A landscape with many valleys, sampled at points; each row gives a point and its height.
From any point a ball takes the steepest step (drop divided by distance) to one of its 6 nearest points. It stops when none of these is lower. Distance is the straight distance between rows; heights are no part of it.
z629 h=465: [ -4  38 -10 -19 -55 -15 -26  36  35   5  29  -3  15 -31 -21 -20 -15  19
  39   8 -49  -7 -16  18  32   3]
z187 h=232: [-24  14 -64  -1   4  64  18 -14   4 -35 -37  40 -90 -19  17  62  -1  22
 -15 -43  21 -27  12   9 -16   3]
z950 h=121: [  6  10  19  13  16 -22   8 -24 -23  -7  -2 -75  33  48  24 -39  18   6
 -38   3  -3  14 -16  28  25 -14]
z966 h=361: [  7  26   8  25  -7  -7 -18 -30  66 -29  14  60 -45 -42 -79  41 -21  -5
  30  13 -13 -18  16  28  59   6]
z640 h=443: [ 33   7  53  -8 -34 -21   1  21  59 -17  26  23   6 -40 -71   6 -16  12
  40 -10 -25  18  -4  50  35  54]
z841 h=363: [ -6  26 -49   6 -25  12 -11  32  23 -50   4  -4 -65 -21 -25  20  16  19
  -3 -42  -5 -16 -10  26   5 -16]
z126 h=634: [  0 -48 -54 -10 -23  45  -3   4 -14  11 -45  13 -29 -13  22  16  30 -37
  16 -14  25 -38  -6 -15 -48 -17]
z902 h=345: [-26 -27 -36 -28  14   6 -18  28 -16  28   1   0  32 -30  28 -37  42 -56
  53   0  20 -34 -28 -35 -39 -36]
z329 h=285: [ 17   9  70   4  -8 -20  13  31   9  20  -3  13  34  26 -46  -4 -25  25
 -41  -7 -17  54  18  18   1  70]
z345 h=516: [ -7   6 -43   3 -30  25 -28  38  11 -15   6  -4 -24 -21 -13   0  26   8
  53   2 -16 -22 -23  -5 -14 -32]
z463 h=410: [ 39 -19  69 -11 -30 -33   9  28  35   0  29  56   8 -40 -65  16  -8   6
   3 -21 -12  30   4  35  13  74]
z218 h=296: [-68  48 -64 -49  13  22  -1  22  51  46  46  63 -43 -39 -18  21 -12 -53
 -16  -9  -7   2   0 -36  33 -28]
z920 h=660: [-18 -50 -35 -22 -16  67  23 -12   8  74 -60  39 -97  -7  32  33 -23 -27
  33 -18  37 -26 -11 -24  -6 -37]
z386 h=125: [-25 -57  17  -8  28 -37  11 -12 -43  34  21 -44  52   5  18 -59  17 -44
  41  12  12 -59 -45 -34  -1 -54]
z285 h=276: [-50  19 -47 -68  14  39   8  16  33  74  40  38 -58 -32  12   3 -28 -58
 -31 -29  17   9   4 -15  25 -32]
z490 h=193: [-19  -3 -14 -11  19  46  -9 -39 -50 -50 -40 -16   5 -12  38  21  32 -31
 -34  -3  24 -16   5  -5 -44  -5]
z519 h=269: [ 60  18  78 -20  21 -49   1  21   4  60  33 -15  45  34 -30 -12 -28  44
 -40  -7  32  20  -4  15 -21  61]
z875 h=304: [  3 -16 -45 -16  -2  56   1 -26 -33  -6 -65   5  -4 -19  35  29  25 -46
 -23 -21  37 -37  -8 -15 -52   8]
z10 h=140: [-47  29 -23  15  32  31  14 -10 -22 -67 -34 -15 -19 -19  20  29  14  13
 -44 -20 -18  42  26 -15   4  13]
z273 h=99: [-24   6  -9  16  43  28   9 -21 -45 -58 -17 -37 -11   1  23 -13  17  21
  -2   3 -12  39  24 -15  21  -4]
z230 h=271: [ 37  17  59 -12  34 -42   1  13  12  52  22 -24  31  53 -26 -29  -7  44
 -45  12  -2  36  -2  18   5  48]
z58 h=163: [ 19  18  13  48  30   3   9 -14 -34 -15   0 -31  24  51  41 -19 -10  51
 -18  21 -24  59  19  15  17 -12]
z971 h=391: [-35 -21 -31 -49 -15  62  28 -28  19  85 -40  31 -61 -36  36   3 -56 -69
  30  -2  26  28  -1 -37  14 -13]
z647 h=746: [-12 -20 -44 -16 -29  43 -11  11 -12  -5 -26   5 -56 -17   1  12  25 -16
  18 -36  18 -27 -12   3 -41 -27]
z124 h=200: [  7 -20  43  25  -2 -48   0  -4 -20  39  37 -81  58  29  26 -57  16 -16
  13  14  -5 -28 -31  26  20 -54]
z575 h=209: [ 66   0  18  48   6 -27  -6   8 -38  18   5   6  47  50  23 -13 -21  73
 -21  30 -25  49   3  21   6  26]
z412 h=300: [ -39    4  -48   -2  -21   51  -22    0   -3    0   20   33 -114  -29
  -19   26  -10   12    1   -5   15  -33   10   15   10  -17]
z55 h=535: [ -6 -29 -63  -1 -20  63  17 -19  -6  20 -77  19 -66 -23  44  50   9 -10
   8 -25  30 -55  -5 -11 -49 -14]
z737 h=249: [ 43  27  55  -8  13 -18   7 -14  -6  37  16   6  47  42   1  -7 -29  72
 -29  10   7  38  25   8 -21  63]
z814 h=293: [-31  53 -18 -30 -28  -7 -34   6  75   8  57  26 -13  -9 -17 -20 -25  12
  21  19 -20 -32 -21 -30  33 -11]
z199 h=479: [  1 -15 -55 -10 -15  56  12 -14 -16 -20 -64 -17 -46 -14  23  47  20 -20
  -9 -26  21 -45   0  12 -46   8]
z995 h=128: [-22 -36 -10 -24  16  37  -6 -31 -35 -26 -43 -20   8 -22  61  30  24 -50
 -35  -7  41 -55  -7 -26 -51  -9]
z999 h=73: [-17 -12   7   8  19 -21   4 -20 -24 -18   5 -58  25  27  15 -30  41 -49
  -4   6  25 -42 -17  -2 -30 -48]
z378 h=91: [-19 -59  10 -11  49 -31   5 -32 -36   0 -22 -19  34  30  26  -3   3 -66
 -12  10  51 -71 -29 -20 -40 -39]
z898 h=318: [ 27   0  57  -3 -20 -29  28  15  34  17  16  34  27   5 -63  34 -19   8
 -48  -5 -13  45  20  29   0  74]
z897 h=102: [ -8  38 -35  36  12  30  35   1  56 -92 -10  56 -40 -33 -23  51 -16   7
 -33 -36 -33  33  40  -6  10  -2]
z191 h=290: [-56  57 -58 -45   4  -4 -10   8  41  52  57  22 -38 -21   3 -29  -4  -8
  20  -5  20 -17   0 -52  -1 -33]
z862 h=342: [-26   1 -49 -26 -18  31 -10  20  16  27   8  10 -24 -34  17 -27  13  -8
  63 -10  11 -21  -6 -36 -29 -37]
z266 h=156: [-14  43  21  24  41   9  12 -20 -10 -44  -6 -61  13  24  34 -20  10  12
 -35  -1  -8  26   4   3   1   8]
z504 h=86: [ 27 -40  21  -3  26 -67  24 -14 -45   0  28 -36  58  47  28 -29  10 -30
   0  -4  17 -75 -23 -11 -23 -77]
z192 h=253: [-40  45 -52 -37 -31  22 -22   7  31  18  39  15 -21   0  13 -32   7   1
  56   5  -2 -14 -22 -31   9 -27]
z986 h=259: [  9   2  54  23  -8   4   3 -16 -23  16 -12  24  31  51 -17  26 -33  66
 -20  37 -17  48  46  -4   5  66]
z238 h=82: [ 29 -38   4 -14  44 -49  26 -19 -85 -49 -21 -36  61   3  62  -1  -2  20
  19 -18  27 -23  26 -19  20 -47]
z903 h=143: [ 11   8   1  48  31  10  10  -7 -41 -42  -3 -37  16  24  45  -7  -7  48
   3  13  -8  42  37   6 -12 -14]
z90 h=377: [-44 -29 -36 -47   4  74  24 -18   4  86 -29  22 -61 -22  46  13 -36 -37
  35   1  23  12  16 -35  -5 -26]
z711 h=280: [  9  -7  52  12 -24  -8  40  -5  -8   2   1  60  25  21 -37  46 -24  41
 -33  24 -34  51  35   5   2  55]
z321 h=589: [-17  26 -21   0 -41 -25 -32  45  28   7  20 -38  49 -19  -6 -30  26 -15
  34  27 -28 -14 -37   3  -8  -5]
z907 h=329: [-39 -24 -32 -33   3  58 -11  21  12  51   0  26 -67 -21  24  -4   2   2
  56   0  29 -16  13 -18  -3 -25]
z366 h=235: [ 57   0  38  30  18 -32  -2 -11 -16  34   0  18  50  34   2  -1 -34  94
 -20  31  -1  45  22  19   2  56]
z725 h=319: [-18 -67 -30  -3  27 -20 -10   9 -27  30 -28 -16  11 -16  20 -19  48 -74
  19  13  32 -35 -34 -18 -30 -22]
z36 h=198: [-13  31 -58 -10 -18  42  15  29  15 -59   1   8 -75 -12 -24  21  10   3
 -21 -44   5 -11  -2  19 -17 -16]
z222 h=150: [ 12  26 -21  55   3   9  34 -15  58 -88  15  87 -28 -12 -31  96 -16  24
 -19  -8 -53  36  42   3  12  29]
z84 h=72: [ 20 -26  -1 -14  24 -52  14 -36 -53 -19  22 -65  58  19  44 -33   6   0
   9 -22  16 -50 -25 -14 -15 -41]
z684 h=371: [-28  34 -23   7  12  19 -43 -15  41 -39  27  62 -74 -30 -80  27   1 -22
  -3  20  -5   9  16   8  62 -15]
z62 h=138: [-25  28 -39  13   2   0  28   6  24 -95   0  19 -26 -11 -24  59  -2  24
 -24 -16 -69  56  44   2  15  24]
z750 h=107: [ 33   3  -2   5  19 -39  11 -37 -24 -13  38 -79  54  35  19 -25   5   5
 -20 -11   3  -6 -16  27  21 -43]
z788 h=119: [ -5  29 -22  -1 -17  -4   3   4  16 -54 -18 -25 -30 -23 -22  13  15 -11
 -31 -24 -19  10   8  17  -9  11]
z613 h=283: [ 33   1  82 -14 -13 -27  27  10  -4  37  27  30  49   1 -92  12   1  33
 -43 -24  23  24  33  19 -17  69]
z68 h=155: [ -7 -67  -6 -27  45  -7  -3 -27 -39  -2 -24   8  27   8  47   2  13 -51
 -31   0  37 -61 -46 -34 -49 -22]
z847 h=396: [  2  30  28  31 -26  23   7 -53  56 -30  15  76 -30 -47 -87  36  -8 -46
  36  33 -19   7  16  33  53  21]
z360 h=196: [  3  31 -29  40   8  18  12 -22  60 -80  12  68 -83 -12 -68  57 -19   3
 -29 -13  -6   2  34  14  15   1]
z749 h=236: [-19 -36 -19  -5  13 -28 -20  17 -29  15  -7 -22  32 -17  23 -54  34 -59
  49   6  12 -21 -51 -19 -28 -54]
z621 h=262: [ 39 -25  26  54 -22 -36 -21  26 -73  -1 -15  23  49  50 -24  48  23 116
 -20  44  17  20  19  28 -23  78]
z547 h=308: [-47  16 -33 -70   5  41  26  15  40  83  26  11 -52 -31  27 -29 -15 -50
   3 -23  28  10  -6 -42  11 -44]
z331 h=237: [-62  16 -46 -47   5  65  23  10   9  56  16  45 -64 -45  22  21 -26 -40
   5  -2  16   4   2 -18  14 -18]
z952 h=358: [ 11 -14  78 -13 -15 -42 -50  24  30  47   8 -34  29  -6 -14 -35  -5  13
 -11  26   7  25 -15  41  31  60]
z486 h=141: [-22  25 -60   0  15  63  16   0 -10 -66 -23  11 -37 -37  28  36  25   2
 -29 -54 -14  13  -2   2 -23  28]
z842 h=205: [-53  22 -40 -23 -17  43 -15  20  18  21  40  34 -53 -23  20   5 -24 -16
  39  12  10  -8  -5 -30   9 -27]
z838 h=402: [ -5   2 -31 -66  15  57  15   5  20  74 -19  19 -23 -43  40 -37  -7 -33
  49 -14  43  -4 -17 -43   0  -9]
z295 h=256: [ 27 -29  12  65  11 -29 -10  13 -38  -7 -18  -3  27  49  19  -2 -14  79
  -3  42 -32  45  17  22   3  10]
z608 h=268: [-65  19 -47 -27 -14  48 -36  21  27   3  25  49 -81 -41 -33  23  -9  -4
   5  13   2 -25  12  -7  38 -15]
z41 h=388: [ 18  28  16 -10 -40 -31 -22  19  66 -12  22  18  -7 -32 -37   2 -11  23
  38  25 -39 -10 -21  21  25  24]
z394 h=231: [ 18  25  21  20 -20 -18  47  -3  42 -46   8  68  12   7 -36  70 -29  11
 -16   0 -59  32  27   7  13  51]
z860 h=124: [ 47  -1   0   8  24 -34  30 -27 -35 -15   6 -58  63  44  49 -33  -3  45
  -7   2   7  20   8  18  31 -45]
z619 h=310: [ 10  -3  98 -18   1 -21   7  52 -11  45  67   5  41  -7 -88 -25   7  39
 -18 -18  23  37   8  13   8  69]
z79 h=49: [-10  43 -37  17   9  53  21   0  45 -81   5  36 -77 -38  -4  39   7  25
 -47 -37  -6  -4   6   1   3   8]
z94 h=386: [ 15   9  35  21 -36 -38  52  20  31 -28  -5  39  21   1 -48  31 -19   9
 -34 -10 -41  42  25  16   2  61]
z975 h=347: [-14  14 -28  14 -22  -3  -7  11  54 -56  -7  12 -63 -19 -33   9   8  17
 -15 -25 -36  -7   2  16  20 -10]
z791 h=314: [ 21 -14  62   5   1 -47 -38  24 -11  58  19 -54  41  34  10 -51 -18  27
 -19  20   3   1 -27  59  31 -11]
z980 h=159: [-18 -35  14  -5  50  24  -1 -36 -56 -36 -28 -20  20  11  76  20   7 -33
 -22   0  51 -60   8 -18 -28 -20]
z141 h=264: [ 33   4  83  -9   9 -13  17  15  -2  36  18  21  30  30 -59  21 -24  55
 -41  -3   8  41  13  -5 -26  83]
z111 h=499: [ -2  18  36   7 -23 -31  -7  27  31 -22   0 -18   6   6 -38  -9  -2  -9
 -15  -2 -33  28 -15  25  19  43]
z33 h=320: [ 17   3  83 -19 -17 -23 -19  54   8  44  15 -15  38   6 -63 -14 -21  28
 -11  -4   2  36  -1  35  18  61]
z554 h=110: [ -3 -44  18  11  30 -38  10  -8 -24  10  30 -55  26  28  27 -37  31 -45
  10 -21  31 -74  -9  -5 -21 -47]
z560 h=334: [ -7  30   8  13 -23 -21 -32   0  67 -20  27  30 -35 -18 -32   8 -14   0
  33  24 -11 -25   2   3  41   5]
z491 h=116: [  36  -30    8   10   30  -56   40  -14 -102  -28  -23  -58   68   15
   48  -40  -26   29   15  -20    9   -6    2   -7   11  -62]
z303 h=463: [-13   2  20  14 -41 -33 -44  41   1   1  19 -56  26   2  -9 -41  24 -23
   1  30 -37 -12 -44  28   1   6]
z769 h=126: [ 28  -9 -10  20  46 -36   6 -22 -69 -26  -6 -36  21  39  35  -9 -11  52
  10   5  -5  37  26  30  21 -24]
z196 h=340: [ 12  37  17  10 -30 -25 -19  -8  69 -23  24  39 -16 -25 -47  12 -34   3
  38  13 -33 -18 -20  18  42  20]
z870 h=378: [ 29  18   8  23 -26 -29  22  -9  72 -61   1  47 -36 -15 -57  35 -13   4
  -5 -14 -30  23  -1  31  19  18]
z607 h=588: [  4  15  30  -5 -69 -24 -36  50  32   5  19 -12  20  -8  -8 -13  -2 -17
  14  13 -56   7 -35  33  19  31]
z353 h=147: [-20  25  14  25  22  10   8  -5 -11 -45   2 -47  13  32  12 -13  -5  31
 -28   1 -29  63  23  -4  18   8]
z203 h=406: [-29  19 -32  -5 -27   0 -33  28  44 -41  15   5 -41 -17 -23  -7  -3  11
  24   2 -11 -20   4  15  16 -15]
z516 h=105: [-20  -6   5   2  61  47  -4 -52 -46 -59 -29 -48  13  -3  43  12  31 -17
  -5 -18  21 -12   7 -15  -9 -27]
z541 h=201: [-12  -8  52   7   4 -48 -40   6  -8  56  57 -64  69  27  31 -49   6 -26
  17  42 -28 -23 -56  13  26 -44]
z690 h=187: [ -7   2  21  45  21  -3  16  -9 -24 -28  -8 -25  12  37   2   2 -13  40
  -4  32 -41  65  36  14   5  28]
z385 h=122: [-10 -22  -8  -5  36   5   0 -48 -33 -21  -6 -49  20   9  54  -1  31 -48
 -20 -10  45 -47 -13  -9 -29 -35]
z960 h=148: [-32 -48  12   2  38 -48 -12  13 -39  32  48 -26  68  -5  23 -71  17 -50
  43   5   1 -33 -46 -36   4 -56]
z437 h=265: [ 19   8  60  29  -4  -9  23 -15   4 -14   6   8  17  40 -33  15 -17  41
 -43  16 -35  64  37  -5   7  62]
z116 h=301: [ 40   4  72   2  12 -28 -30  17   2  48  18 -32  40  42 -17 -37 -14  39
 -35  14  15  23 -22  45   7  23]
z413 h=151: [-13 -20  25  23  24 -24   7  -3 -26  22  24 -68  29  29  11 -51  29 -32
   0  13 -12 -34 -45  17   0 -58]
z349 h=225: [-11 -17 -35 -35   2 -16  -4  29  -7  46   7 -19  37 -27  29 -70  35 -58
  43  -6  21  -2 -39 -39 -30 -30]
z339 h=161: [-27 -17 -10  -1  18 -43 -16  13 -36  43  37 -42  76 -21  38 -70  19 -52
  40  23  -9 -32 -51 -31  -8 -46]
z673 h=120: [ 40 -24  11  59  -6 -23 -21  23 -35  -2 -21   8  19  59 -15  26   1 105
  -3  41  -7  40  43  17 -20  55]
z797 h=243: [  0  -3  39  47 -24  -9 -10  -9 -35  -2 -14  39 -15  64 -49  61 -20  76
   4  49 -28  31  42   2   2  41]
z890 h=328: [ -6  48  11   4 -17 -25 -42 -32  55 -29  27  59 -21 -40 -44  26 -31 -11
  26  33 -14 -36  11   4  65  18]
z735 h=505: [-29  -2 -53   1 -29  52 -12  21  11  12 -18   4 -89 -26   7  29  17   8
  30 -38  27 -37  13   5 -12 -15]
z985 h=451: [ -1  20  -4  -5 -42   1 -20  24  55 -33   1   3 -36 -17 -27   6 -14  -7
  19 -15 -35  -7 -15  23  18  -6]
z301 h=309: [-53 -11 -35 -53  -7  68  24   7  19  84  -3  19 -63 -21  46  -4 -23 -69
  14 -19  34  -2   9 -31   7 -37]
z802 h=68: [ -3  12  10  -4  47  13  12 -45 -58 -41 -11 -58   7  -4  48 -16  38   5
   4   5  -7   5  17   1   7 -21]
z863 h=324: [  9  30  11  46  14  24  -1 -36  68 -57 -11  73 -59 -34 -92  37   3 -20
  -8   7 -11  12  20  12  33  -5]
z448 h=146: [ -3 -81  10 -10  60  -1  -4 -44 -40 -18 -43  -3  42   9  68  22  -4 -42
 -19  10  57 -66  -8 -37 -21 -18]
z867 h=659: [-26 -19 -42  -9 -30  12 -19  31 -19   6 -12 -28 -13   1  -5 -20  39 -30
  22 -18  -5  -9 -20 -15 -36 -23]
z328 h=202: [-28  15  21  26  -3  -7   8   1  -9 -39  -5  27   8  26  -7  48 -25  39
 -27  29 -58  79  56 -20  28  45]
z973 h=573: [ 15 -57 -40 -11 -21  28   6   7 -13  27 -81   9 -36  -7  24  10   8 -68
  -3  -6  26 -30 -29 -29 -51 -22]
z475 h=419: [ -6  84   5 -11 -13  34 -30 -63  52 -20  21  87 -13 -39 -93  41 -14 -56
  -2  42 -18 -16  31  -4  55  22]
z3 h=240: [ 65  20  36  11  33 -43  -7 -10  -9  35   8 -27  59  50  27 -49 -16  61
 -39  -9  14  34 -10  31  11  22]
z81 h=330: [ -5 -13   3  27 -20 -28 -20  10  -9  -1  19 -58  30   9   6 -52  31 -50
   3  23 -18 -28 -20  11   9 -29]
z969 h=351: [-38  -5 -25 -67  -7  58  35 -12  27  90  -9  14 -50 -37  41 -14 -22 -81
  -8 -26  53  17 -15 -26  22 -30]
z984 h=67: [ 31 -54  14 -40  45 -50   1 -38 -43 -57 -15 -20  54  21  76   0  10   9
   9 -19  31 -62  -4 -22 -13 -35]
z994 h=93: [ 24 -26  11   3  45 -22  12 -48 -76 -53 -30 -40  47 -11  57 -10  15  24
  27 -15  30  -3  24  16  -2 -50]
z787 h=295: [ 42 -23 -13  87  14 -53 -30  33 -85  18 -29   1  52  34  -3  29  -1  93
 -24  19 -21  47   2  31 -26   5]
z436 h=556: [-17 -36 -33 -22   1  52  11  -1  13  69 -38  28 -48 -27  41  -8  -4 -24
  52   2  38 -28   8 -34 -13 -28]
z367 h=284: [ 19 -11  80 -10  20 -30  18  21 -17  43  54  20  45  14 -85   0   4  57
 -33 -13  39  28  21 -12 -23  60]
z466 h=179: [-27  42 -23   0  15  18   7 -15 -15 -63 -21 -29   2   5  10   9  36  -2
 -44 -26  -4  33   5  13 -13  24]
z225 h=561: [  5 -40 -38 -23  -6  60   2  13  -9  49 -60  19 -22 -27  40 -18   4 -40
  59  16  50 -34  -4 -43 -26 -15]
z659 h=719: [-20  -5 -31 -27 -26  19  -1  11   2 -30 -19 -18 -52  -3   8  -8  45 -25
   5 -24  12 -24  -1  13 -24 -17]
z324 h=100: [ -2  -7  45  -4 -32 -33 -45  23   3  34  18 -60  52  13   5 -42  25 -11
   0  41 -36  11 -43  41  19  -8]
z601 h=677: [ 18 -51 -33 -11   6  10   0  -8 -17  24 -58  16   2  -8  27  21  14 -87
  -8 -12  44 -42 -18 -40 -72 -19]
z553 h=313: [-25  43 -21 -10  -2  15 -38   5  41 -15  24  57 -52 -35 -34  16 -20 -14
  16  35  -8 -21   8 -14  60  -3]
z243 h=195: [ 32 -23 -12  62  14 -40 -14   7 -93  15 -12 -13  59  35  30  -9 -21  84
  -1  10 -23  57   4  28  -5 -16]
z306 h=352: [ 25 -16  71 -23 -22 -34 -13  38  18  30  15  -2  34 -21 -56  -9 -15  12
  -1  -2 -15  25 -24  63  20  81]
z882 h=218: [ 42   4  47  11  -7 -19 -12  -4   2  25  27 -70  36  46  14 -40   4   9
 -25   5  -6  13 -18  46  24  -5]
z429 h=228: [ 50 -21  27  38  -5 -31 -51  43 -60   9   1  36  56  32 -28  28  18 112
  -3  33  23   9  27  22 -33  67]
z233 h=175: [-36  13  20  44   8  10   5  -3 -10 -53 -14  -3   0  19  -4  26  -5  43
 -20  22 -46  59  42 -22  17  32]
z390 h=149: [ 61   8  24  22  -5 -40  -2 -17 -21  28  25 -60  72  41  28 -43  -7  33
 -48 -11 -10   3 -27  31  16 -45]
z31 h=297: [-27  35 -50 -48  -9  21 -11  20  35  39  31  -9   2 -25  30 -38  17  -2
  53 -15   2 -10 -18 -55 -11 -32]
z932 h=153: [ -3  27  -7  39 -19  -4  40  -6  29 -75 -16  76   3  -2 -38  80  -1  21
 -18   2 -65  49  60  -2  17  32]
z179 h=468: [-19 -13 -45  -9  -6   6 -10  28 -24  21   1 -29   7 -10  11 -30  43 -49
  47   0   8 -21 -23 -16 -37 -23]
z656 h=106: [-21  13   8  12  14  14   7 -29 -37 -46   7 -75   4  23  25 -11  31 -28
 -10  -4   2 -11  -7   6  -8 -10]
z917 h=263: [ 50  12  56  -5  24 -28   7   5 -45  35  45  29  72  37 -55  10  -4  94
  -1  16  39  26  33 -14 -33  69]
z991 h=154: [-14 -41  23   8  29 -49   5   1 -22  39  59 -55  74  -6  37 -64   8 -39
  39  31  -3 -51 -36  -8   7 -46]
z247 h=261: [  7  33  45  13   0 -15  24 -16  14 -13  -4   0   2  29 -27  19 -28  19
 -44  10 -50  50  10  -9   8  71]
z45 h=397: [-13  35  11  17  -9 -14  -7   9  26 -17  -2 -51  -9  20 -28 -11   5  -5
 -37 -21 -28  21  -4  20   2  18]
z19 h=115: [-31  36  -3  20 -13  13  30   6  28 -67 -23   1  -1   2 -12  22   9  20
 -31  -8 -42  70  26   7   6  42]
z465 h=691: [ 28 -59 -36 -13  -9  41   0   4   5  41 -71  16 -49 -16  42  -5 -16 -40
  58  -7  38 -29  -3 -36 -38 -25]
z793 h=389: [-29   5 -47 -19 -18   6 -29  24   7   2  16  -3   7 -16  23 -54  27 -14
  73  11 -13 -10 -27 -34 -31 -35]
z652 h=497: [ 37  -5  43  10 -36 -27   9  10  53  -5   0  45   4 -22 -63  34 -17  -1
   5 -34 -37  39  23  35   9  47]
z430 h=455: [-15   4 -57 -15 -18  65   6  10  -9 -37 -39  -6 -40 -15   5  31  30  -5
  -5 -54  24 -31  -9   5 -49   8]
z161 h=501: [ -8  10  15  10 -19 -24 -16  20  38 -24   9 -56  12  23 -28 -16   5   3
 -33   6 -41  20 -23  25   6  10]
z44 h=321: [ -4  24  15  -3 -18 -18  16  21  35 -31 -26  -2  -9  13 -40  16 -14  -1
 -43  -6 -52  37  -2  -1   2  35]
z152 h=176: [-17 -60  10   4  42 -36  -9   9 -38  12  -5 -19  33 -21  21 -63  44 -63
  24   5  24 -51 -48 -13 -31 -53]
z669 h=360: [  0 -12 -49 -75  16  33  28  -1  22  77   3   6 -39 -32  36 -38  -7 -59
  33 -27  54   9   0 -50 -15 -42]
z764 h=549: [-23 -26 -52 -15  -6  20  -1  19  -3  21 -21   3 -12 -25  18 -26  42 -37
  60  -7  24 -31 -16 -17 -39 -22]
z728 h=331: [ 23 -18  75 -20 -34 -20  24  39   4  18  44  38  49 -27 -77  19  -3   2
  12 -25   5  54   2  31  21  58]
z138 h=152: [-23  27 -30  -4  -1  45  -7  -3  36 -43   4  40 -94 -28 -21  35 -16   1
 -19 -30  26 -17   7   4  10 -13]
z685 h=160: [ 59   7   3  30  16 -22  -6 -16 -71  16   6 -41  64  29  56 -32 -32  57
  -5   2 -20  47  -5   9  24  -9]
z573 h=307: [-45  70 -34 -33  -5  20 -37   4  56   9  46  61 -44 -13 -25  13  -8 -12
  13  25  -7 -17   7 -25  44  -6]
z282 h=234: [ -5  24  43  31  -7  -1  17  -9  -7  -6   5  26   8  29 -32  43 -37  68
 -22  52 -52  56  43  -8  22  48]
z414 h=325: [ 28  23  54  15 -11 -29 -12   4  31  22   8 -47  16  32 -15 -50 -14  -1
 -55  21 -13  31 -16  39  15  27]
z400 h=339: [ -8  29 -62 -41   5  28  14  23  24  71  23  15  -9 -26  38 -50   6 -25
  54 -10  31 -19 -28 -47 -26 -41]
z650 h=291: [-18  18 -57 -11 -16  48  11   3   4 -35  -9  14 -83 -27  -5  47   5   6
  -2 -54  28 -29  13   0 -12   6]
z988 h=362: [ 53   7  27  30 -18 -18  29 -16  62 -34  -7  68 -12  -5 -73  48 -17   9
   0 -12 -45   8  34  23  28  17]
z183 h=90: [ 12 -14  15 -17  43   7   8 -38 -44 -54  23 -42  35  30  53 -19  19 -12
   1  -9  22 -44   1   9   1 -49]
z294 h=258: [-22 -22 -24  -3  15  32  -4  -7 -43  -8 -34 -36  12 -17  25  14  50 -37
 -31 -15  21 -37 -12 -11 -41  -4]
z258 h=720: [ 29 -61 -15 -15 -18  48  15 -10  31  57 -99  37 -84   5  38   7 -19 -56
  37   7  27 -23  21 -30   3 -35]
z275 h=622: [  14  -41  -53    6  -49   53   31  -32   13   30 -114   18  -85   10
   47   59  -24  -37   -6    5   15  -49   13  -53  -22  -25]
z686 h=192: [  6  34  39  32  15 -10  11 -25   2  -7   9 -41   6  52   4 -18  -5  45
 -37  15 -36  33  14  10  -2  28]
z913 h=421: [ 12 -30 -58 -18 -32  58  18 -31 -14  13 -72  16 -24 -15  37  51   4 -50
 -19  -7  20 -39  -3 -26 -55   3]
z478 h=547: [  7 -56 -41 -25  15  14  -1  27 -33  32 -42   9   9 -35  16 -19  20 -63
  56  -5  53 -19 -17 -40 -49 -28]
z213 h=538: [-17  17 -33   1 -44 -14 -21  35  41 -35   2 -22  -4 -14 -29 -35  18  -1
  22  -1 -31 -20 -26  17   7  -6]
z511 h=168: [ -2  30 -35  22  -5 -11  18  -7  52 -77  19  39 -59 -24 -35  35   5  23
 -16 -38 -10  12  16   9   7   5]
z147 h=204: [ 70  21   8  34  26 -62  -4   3 -26  29  16 -23  62  31  24 -30 -24  59
 -33   9 -12  38  -4  29   2   0]
z271 h=129: [-58  10 -38 -29  -2  55 -15   5  17  42  15  30 -54 -32  25   6  -8   1
  39  -7  27 -26  13 -19   2 -33]
z639 h=536: [ 28 -67 -59   8 -19  35  10 -13  -7  34 -96  25 -34 -13  37  19 -27 -60
  -6  -1  35 -46  -6 -38 -40 -13]
z142 h=411: [ 29  40  46  16 -14  26 -12 -65  32 -12  46  78 -17 -50 -81  14 -12 -36
  41  23 -13   0   6  28  66  58]
z719 h=312: [-11  62   4 -16 -28  -9 -35  -9  61  -7  33  43 -23 -25 -31   6 -27  -5
  26  23 -10 -26   4  -4  48 -13]
z694 h=250: [ 40   2  56  25   5 -22 -18  -2 -34  20  16  36  53  37 -25  30 -15 105
 -15  35  12  34  27   5   1  86]
z646 h=211: [  4  -5  25  18   3 -41 -15   4 -20   8  17 -82  20  27   9 -50  -1  -3
 -26  25 -22   0 -26  33  19 -44]
z924 h=43: [  3 -55   9 -38  35 -51  38 -25 -42 -21  -2 -27  54  17  61  -2   7 -20
   5 -12  44 -78  -1 -26 -26 -56]
z98 h=254: [ 19  27  44  15  -1 -28  -9  -8  13   9   3   3  24  54 -18   2 -24  61
 -48  23 -10  55  20   0  18  65]
z951 h=101: [ 52 -11  14   2  12 -42  25 -19 -56  -5  32 -64  71  38  44 -43 -14  10
 -15 -23   5 -25 -13  19  15 -63]

Where does a ball stop that starts at each point below?
z116 | z924
z629 | z271
z988 | z79
z203 | z271
z142 | z271
z986 | z19
z345 | z271
z575 | z924
z230 | z924
z179 | z999
z147 | z924
z94 | z79
z711 | z19
z437 | z19
z902 | z999
z973 | z999

Call two points neighbours if one is among the 6 nearest of the other. Go from one point of each pair to the other, from neighbour to neighbour, staying as low as possible. Name the highest point that can't be avoided.
z324 and z271 | z608
z79 and z924 | z10
z999 and z324 | z541
z802 and z999 | z183
z19 and z79 | z62
z999 and z924 | z504
